Points on a hilly landscape, in no order, each with its height.
A ball rolls from a point to the lowest of its 2 nearest points, and stops where none of them is lower. Distance is the straight distance between rows; heights are no part of it.
Palev: | 109 | 100 |  97 |  84 |  97 |  68 |  77 |  88 | 140 |  78 | 108 | 139 |  80 | 108 |  79 | 127 |  99 |  85 |  97 |  94 |  height 250
kani: | 135 |  95 | 111 |  86 | 130 | 126 |  81 |  98 | 117 | 106 |  68 |  94 |  74 | 129 |  70 |  76 | 103 | 106 |  85 |  94 |  height 172
kogiv: | 114 |  92 | 122 |  84 | 127 |  97 | 118 |  96 |  48 | 103 | 139 |  78 | 131 | 100 |  84 |  80 | 116 |  70 | 101 |  64 |  height 444
tafi: | 132 | 111 | 103 |  84 | 125 | 117 |  76 |  83 |  87 | 141 |  76 | 124 |  90 |  98 |  90 |  99 | 101 | 126 |  76 | 146 |  height 266
desez: |  98 |  81 |  73 | 139 | 109 |  98 | 132 |  82 |  72 |  89 | 119 | 145 |  95 | 157 | 104 |  54 |  69 |  96 | 122 | 108 |  height 257
gifog: | 123 | 111 |  82 |  60 | 111 | 108 | 102 |  89 |  73 | 126 | 101 |  58 | 121 | 106 |  55 |  70 |  96 | 112 | 105 | 113 |  height 355
Melo: | 108 |  98 |  69 | 121 | 106 |  74 | 100 |  76 |  83 |  72 | 114 | 131 | 113 | 161 | 108 |  72 |  42 | 102 | 126 |  93 |  height 301
meb: | 126 | 108 | 128 | 104 | 108 | 109 | 108 |  93 | 110 |  74 | 123 | 100 | 105 | 111 |  96 |  81 | 111 | 103 | 127 |  90 |  height 295
poveg: | 103 |  93 | 119 |  97 | 113 |  87 | 127 | 108 |  83 | 132 | 124 | 133 | 131 |  95 | 106 | 101 | 139 |  92 |  79 | 103 |  height 188
bido: | 130 | 106 |  94 | 110 | 105 | 154 |  54 | 116 | 106 |  96 |  93 |  33 | 111 | 118 | 107 |  85 | 100 | 101 |  98 |  99 |  height 489
pim: |  65 | 107 | 104 |  54 | 122 |  80 | 127 |  84 | 125 |  91 |  84 | 103 | 103 |  96 |  98 | 108 |  69 | 118 | 103 | 103 |  height 284
Bug: | 135 |  88 | 152 | 126 |  98 |  88 |  50 |  96 | 142 |  65 |  95 | 106 |  98 |  77 |  83 | 102 |  89 |  91 |  98 |  93 |  height 93
Sunur: | 126 | 139 | 100 | 100 |  98 | 116 |  68 | 111 |  94 |  89 | 103 |  62 | 134 |  54 | 106 |  95 | 109 | 112 | 129 | 116 |  height 235
Tosi: | 152 |  67 |  95 | 130 | 100 |  85 |  71 |  80 |  76 | 106 | 109 | 120 |  91 | 152 |  97 | 113 |  95 |  79 |  71 |  78 |  height 471
Vam: |  64 | 108 |  95 | 110 |  93 |  75 | 101 | 119 | 112 |  95 | 107 | 131 |  58 |  98 | 115 | 134 | 126 |  84 |  86 | 126 |  height 570
Veni: |  48 |  87 | 105 | 118 |  70 |  80 | 123 | 133 | 145 | 101 | 106 | 127 |  69 | 116 | 117 | 139 | 126 |  82 |  75 | 101 |  height 613
Rumut: |  91 | 128 | 122 | 153 |  94 |  98 |  64 | 131 | 129 |  97 | 103 | 128 |  63 |  84 | 127 | 118 | 135 |  83 |  89 | 107 |  height 541
Sefez: |  36 | 117 | 120 |  54 | 116 | 101 | 127 | 116 | 110 |  81 |  83 | 117 | 150 |  99 |  98 |  56 | 102 |  78 | 111 |  77 |  height 512
fomak: | 106 |  94 |  97 | 109 |  85 | 171 |  89 |  60 |  87 | 119 | 108 | 114 |  69 | 109 |  89 |  91 |  81 | 132 | 118 | 162 |  height 339
kopom: |  56 | 144 |  83 | 111 |  62 |  55 | 129 | 153 | 114 | 120 | 101 |  65 |  77 |  63 |  82 |  81 | 117 | 101 | 107 |  86 |  height 539
Sutub: | 109 | 108 |  90 |  88 |  93 |  90 |  79 |  52 | 108 |  79 |  96 | 138 |  78 | 108 | 104 | 126 |  45 | 133 | 128 | 111 |  height 171
somin: |  83 | 117 | 119 | 102 |  84 |  56 |  83 | 105 | 144 |  81 | 119 |  69 | 108 |  94 | 116 | 136 |  89 |  96 |  77 | 117 |  height 127
fipa: | 111 |  90 |  77 | 113 |  88 | 156 |  91 |  79 |  69 | 108 | 137 |  89 |  99 | 132 | 105 |  90 | 113 | 103 | 112 | 147 |  height 366
kob: |  68 | 138 |  97 | 113 |  74 |  87 | 134 | 135 | 134 | 114 |  81 |  87 |  72 |  50 |  85 |  96 | 132 | 119 | 106 |  99 |  height 475
bop: | 110 |  89 |  96 | 117 | 127 |  91 | 136 |  93 |  81 | 115 | 104 | 160 |  97 | 145 | 117 |  72 |  99 | 104 | 107 | 115 |  height 183
Piguk: | 119 | 115 |  98 | 106 | 115 | 172 |  42 | 121 | 126 | 104 |  68 |  82 | 111 | 120 | 111 |  84 |  78 | 107 | 108 | 116 |  height 501
gamom: |  67 |  95 |  67 |  79 |  88 |  62 | 142 | 124 |  88 | 117 |  82 |  72 | 132 |  70 |  95 |  71 | 116 |  76 | 110 |  47 |  height 658
nefi: |  73 |  86 |  89 |  70 | 105 |  79 | 105 |  53 |  84 |  73 |  88 | 145 |  93 | 119 | 121 | 112 |  42 | 111 | 126 | 120 |  height 265
Kos: | 116 |  87 | 104 |  90 |  75 | 138 | 120 | 111 | 124 | 124 |  76 |  84 | 120 |  55 | 100 | 117 | 125 | 140 | 108 | 115 |  height 391
sune: |  79 | 115 | 114 | 113 |  68 |  54 |  96 | 127 | 118 |  97 | 119 |  35 | 108 |  74 |  97 | 120 | 104 |  99 |  75 | 107 |  height 212
dafa: |  98 |  99 | 104 |  79 | 130 |  96 | 139 | 104 |  73 | 137 | 105 | 144 | 115 | 107 |  92 |  72 | 114 | 110 |  91 | 121 |  height 84
Bavob: |  91 |  68 | 131 |  90 | 115 |  91 | 141 | 103 |  76 |  88 | 125 |  74 | 146 |  96 | 107 |  94 |  99 |  73 |  97 |  45 |  height 497
Denam: | 130 |  61 |  71 | 107 |  94 |  78 |  92 |  89 |  86 | 111 | 105 | 156 |  98 | 161 |  72 |  96 |  81 |  92 |  77 |  72 |  height 434
Pil: | 101 | 106 | 127 | 139 | 103 | 135 |  58 | 148 | 143 |  94 |  72 | 115 |  94 |  82 | 142 | 107 | 123 |  94 |  92 |  92 |  height 524
mito: |  91 |  67 | 123 | 105 |  97 |  73 | 104 |  90 |  83 |  93 | 135 | 141 | 126 | 112 | 117 | 122 | 103 |  50 |  85 |  46 |  height 435
Ped: | 105 |  68 | 108 | 124 | 123 |  68 | 124 | 102 | 100 |  92 |  85 |  62 |  98 | 102 | 139 | 132 | 107 |  91 |  65 |  78 |  height 707
vute: |  87 | 142 | 114 | 104 |  82 |  97 |  96 | 127 | 108 |  81 | 132 |  77 | 118 |  52 | 111 | 113 | 142 |  95 | 118 | 102 |  height 170
Ver: | 145 | 112 | 100 | 129 | 102 | 111 |  48 |  94 | 106 |  70 |  94 | 135 |  71 | 128 |  89 |  92 |  90 |  96 | 114 |  94 |  height 442
gezu: | 130 |  73 | 108 |  74 | 119 | 101 |  97 |  93 | 103 |  96 |  79 |  71 |  89 | 110 |  82 | 109 | 107 |  97 |  83 |  96 |  height 79
luba: | 115 | 116 | 107 | 112 | 115 | 158 |  48 | 151 | 133 | 118 |  54 |  97 | 113 |  89 | 129 |  88 | 106 | 111 | 105 | 101 |  height 510
zap: |  62 | 111 | 116 | 134 |  55 |  62 | 121 | 145 |  85 | 115 | 142 |  48 | 111 |  55 | 102 | 118 | 116 |  79 |  78 |  80 |  height 323
Deri: | 101 | 104 |  93 |  69 | 108 | 101 |  89 |  98 | 118 |  71 |  87 |  94 |  74 |  87 |  94 | 132 | 119 |  96 | 108 | 100 |  height 99
talik: | 120 |  93 | 102 |  87 | 115 | 113 | 103 |  68 |  98 | 143 | 100 | 123 |  92 | 151 |  73 |  92 |  87 | 115 |  75 | 138 |  height 233
valog: |  51 |  84 |  87 |  84 |  95 |  71 | 114 |  77 |  94 |  72 | 101 | 142 | 113 |  97 | 140 | 115 |  67 |  91 | 108 | 129 |  height 345
gonu: |  87 |  89 | 101 |  96 |  87 |  80 | 145 | 117 |  85 | 104 | 111 |  49 | 132 |  62 | 102 | 108 | 115 |  78 | 102 |  31 |  height 574
Budun: |  70 |  88 |  88 | 130 |  91 |  59 | 108 |  94 | 102 |  75 | 118 | 135 | 108 | 122 | 156 | 126 |  89 |  78 |  92 |  94 |  height 437
Fuzuk: | 123 | 124 |  65 |  69 | 104 |  91 |  96 |  79 |  67 | 116 |  72 |  58 | 101 |  62 |  70 |  80 |  80 | 133 | 124 | 116 |  height 314
bez: | 142 |  96 | 115 | 148 | 112 | 142 |  40 | 100 |  77 |  81 | 101 |  92 |  74 | 123 | 105 |  75 |  97 |  67 |  96 |  88 |  height 423
kikig: |  58 |  83 | 118 |  95 | 108 |  68 | 120 | 114 |  77 | 107 | 125 | 126 | 132 |  95 | 127 | 103 | 120 |  62 |  77 |  88 |  height 324
dufoz: |  80 |  90 |  62 |  50 |  99 | 119 | 138 |  87 |  63 | 127 |  77 |  97 |  89 |  70 |  92 |  96 |  99 | 139 | 125 | 112 |  height 401
bup: | 115 | 105 |  83 |  75 |  84 | 114 | 115 |  92 |  79 | 129 |  85 | 101 | 112 |  45 |  97 | 115 | 121 | 132 | 108 | 129 |  height 361
genu: | 108 | 116 | 135 | 117 |  90 |  83 |  56 |  97 | 147 |  71 |  87 |  95 | 105 |  68 | 107 | 121 |  76 | 109 |  93 | 131 |  height 37
pokos: | 123 | 122 |  88 |  90 |  96 | 129 |  78 |  84 |  79 |  91 |  85 |  52 | 107 |  61 |  85 |  76 |  75 | 134 | 140 | 132 |  height 275
lapi: | 117 |  93 |  63 |  82 |  91 | 163 |  87 | 108 |  97 | 107 |  84 |  40 |  95 | 122 |  89 | 104 | 115 | 111 | 103 | 107 |  height 469
mino: |  94 |  91 |  67 |  59 |  93 | 147 | 111 |  84 | 108 |  92 | 108 |  58 | 111 | 147 | 109 | 106 |  89 | 105 | 115 | 104 |  height 430
Lesi: | 100 |  84 | 148 | 138 |  72 |  61 |  69 | 108 | 134 |  74 | 120 | 111 |  77 |  76 |  90 | 130 | 105 |  71 |  68 |  91 |  height 178
molot: |  73 |  84 | 115 | 121 | 108 |  78 | 119 | 118 | 117 | 100 | 105 |  90 |  75 | 103 | 122 | 138 | 117 |  68 |  62 |  60 |  height 670
viv: | 142 | 102 |  57 | 128 |  83 | 103 |  41 |  95 |  98 |  83 |  96 | 154 |  87 | 125 |  74 | 109 |  81 | 121 | 105 |  87 |  height 465
vudel: | 120 |  73 | 121 | 127 | 111 |  76 | 103 |  88 |  65 |  98 | 127 | 132 |  89 | 109 | 115 | 130 | 114 |  65 |  80 |  70 |  height 490
Fopon: | 105 | 108 | 100 |  90 |  92 | 145 |  87 |  58 |  83 |  89 | 101 |  73 |  77 |  92 |  90 | 101 |  54 | 148 | 132 | 145 |  height 312
Kode: |  54 | 116 |  96 | 133 |  74 |  48 | 139 | 148 |  80 | 117 | 119 |  71 |  86 |  59 |  98 |  85 | 127 |  85 |  92 |  81 |  height 453
lev: |  96 | 124 | 122 | 113 | 104 |  81 | 101 | 106 | 103 |  76 | 143 | 103 | 107 |  86 | 119 | 113 | 127 |  82 | 112 |  88 |  height 240
Vin: |  31 |  99 | 122 |  76 | 124 |  75 | 130 | 107 | 105 |  86 |  58 | 137 | 123 |  97 |  99 |  53 | 102 |  72 |  82 |  95 |  height 452
Kir: | 137 |  93 |  93 |  92 |  99 | 102 | 110 | 100 |  65 | 128 | 117 |  56 | 135 |  78 |  79 |  77 | 123 |  97 | 100 |  81 |  height 398
buvip: | 116 |  97 |  85 | 103 |  84 | 120 |  92 |  60 | 104 |  91 | 122 | 122 | 102 | 154 | 101 |  99 |  55 | 125 | 126 | 123 |  height 243
Puvur: | 108 | 118 |  80 | 106 |  74 | 116 | 115 | 130 | 138 | 121 |  56 |  77 | 103 |  43 |  98 | 101 | 124 | 127 | 114 |  81 |  height 427
Femal: | 115 |  71 |  91 |  82 | 107 |  67 |  98 |  95 | 111 |  96 |  94 | 158 |  83 | 138 |  67 | 114 | 107 |  74 |  81 |  61 |  height 362
Duvi: |  79 | 132 |  83 |  46 | 113 | 114 | 109 |  86 | 121 |  92 |  94 |  79 | 116 | 112 | 118 | 119 |  78 | 125 | 126 |  98 |  height 365
Fogi: | 137 |  80 |  88 | 144 | 112 | 141 |  81 |  95 |  54 |  98 | 113 |  93 |  74 | 120 | 111 |  86 | 119 |  81 | 102 | 113 |  height 400
Gubi: | 121 |  88 | 111 | 102 | 113 | 139 | 106 |  75 | 125 | 137 |  95 |  75 |  90 | 134 |  46 |  70 |  84 | 120 |  77 | 131 |  height 206
zasen: |  29 | 112 |  92 |  58 | 120 |  83 | 145 |  97 |  97 | 109 |  62 | 129 | 100 |  77 | 105 |  88 |  88 | 112 | 100 | 108 |  height 367
dorif: |  97 | 105 |  94 |  67 | 117 | 129 | 132 |  82 |  84 | 126 |  71 |  96 |  70 |  96 |  75 |  91 |  93 | 145 | 113 | 112 |  height 429

Call two points neighbours if one is among the 2 nearest of the other. Go from one point of each pair to the other, from neighbour to neighbour, staying as low as possible. Name the highest point that can't be avoided.
Sutub / dafa -> Melo
vute / dafa -> vudel
genu / bup -> kopom

Write out the way that a ball takes from each point below.
viv -> Denam, Femal, Palev, Deri, gezu
gamom -> Kode, zap, sune, somin, genu
molot -> Veni, Vam, Rumut, Pil, luba, Piguk, bido, lapi, mino, Duvi, pim
vudel -> mito, kikig, poveg, dafa
Tosi -> Denam, Femal, Palev, Deri, gezu
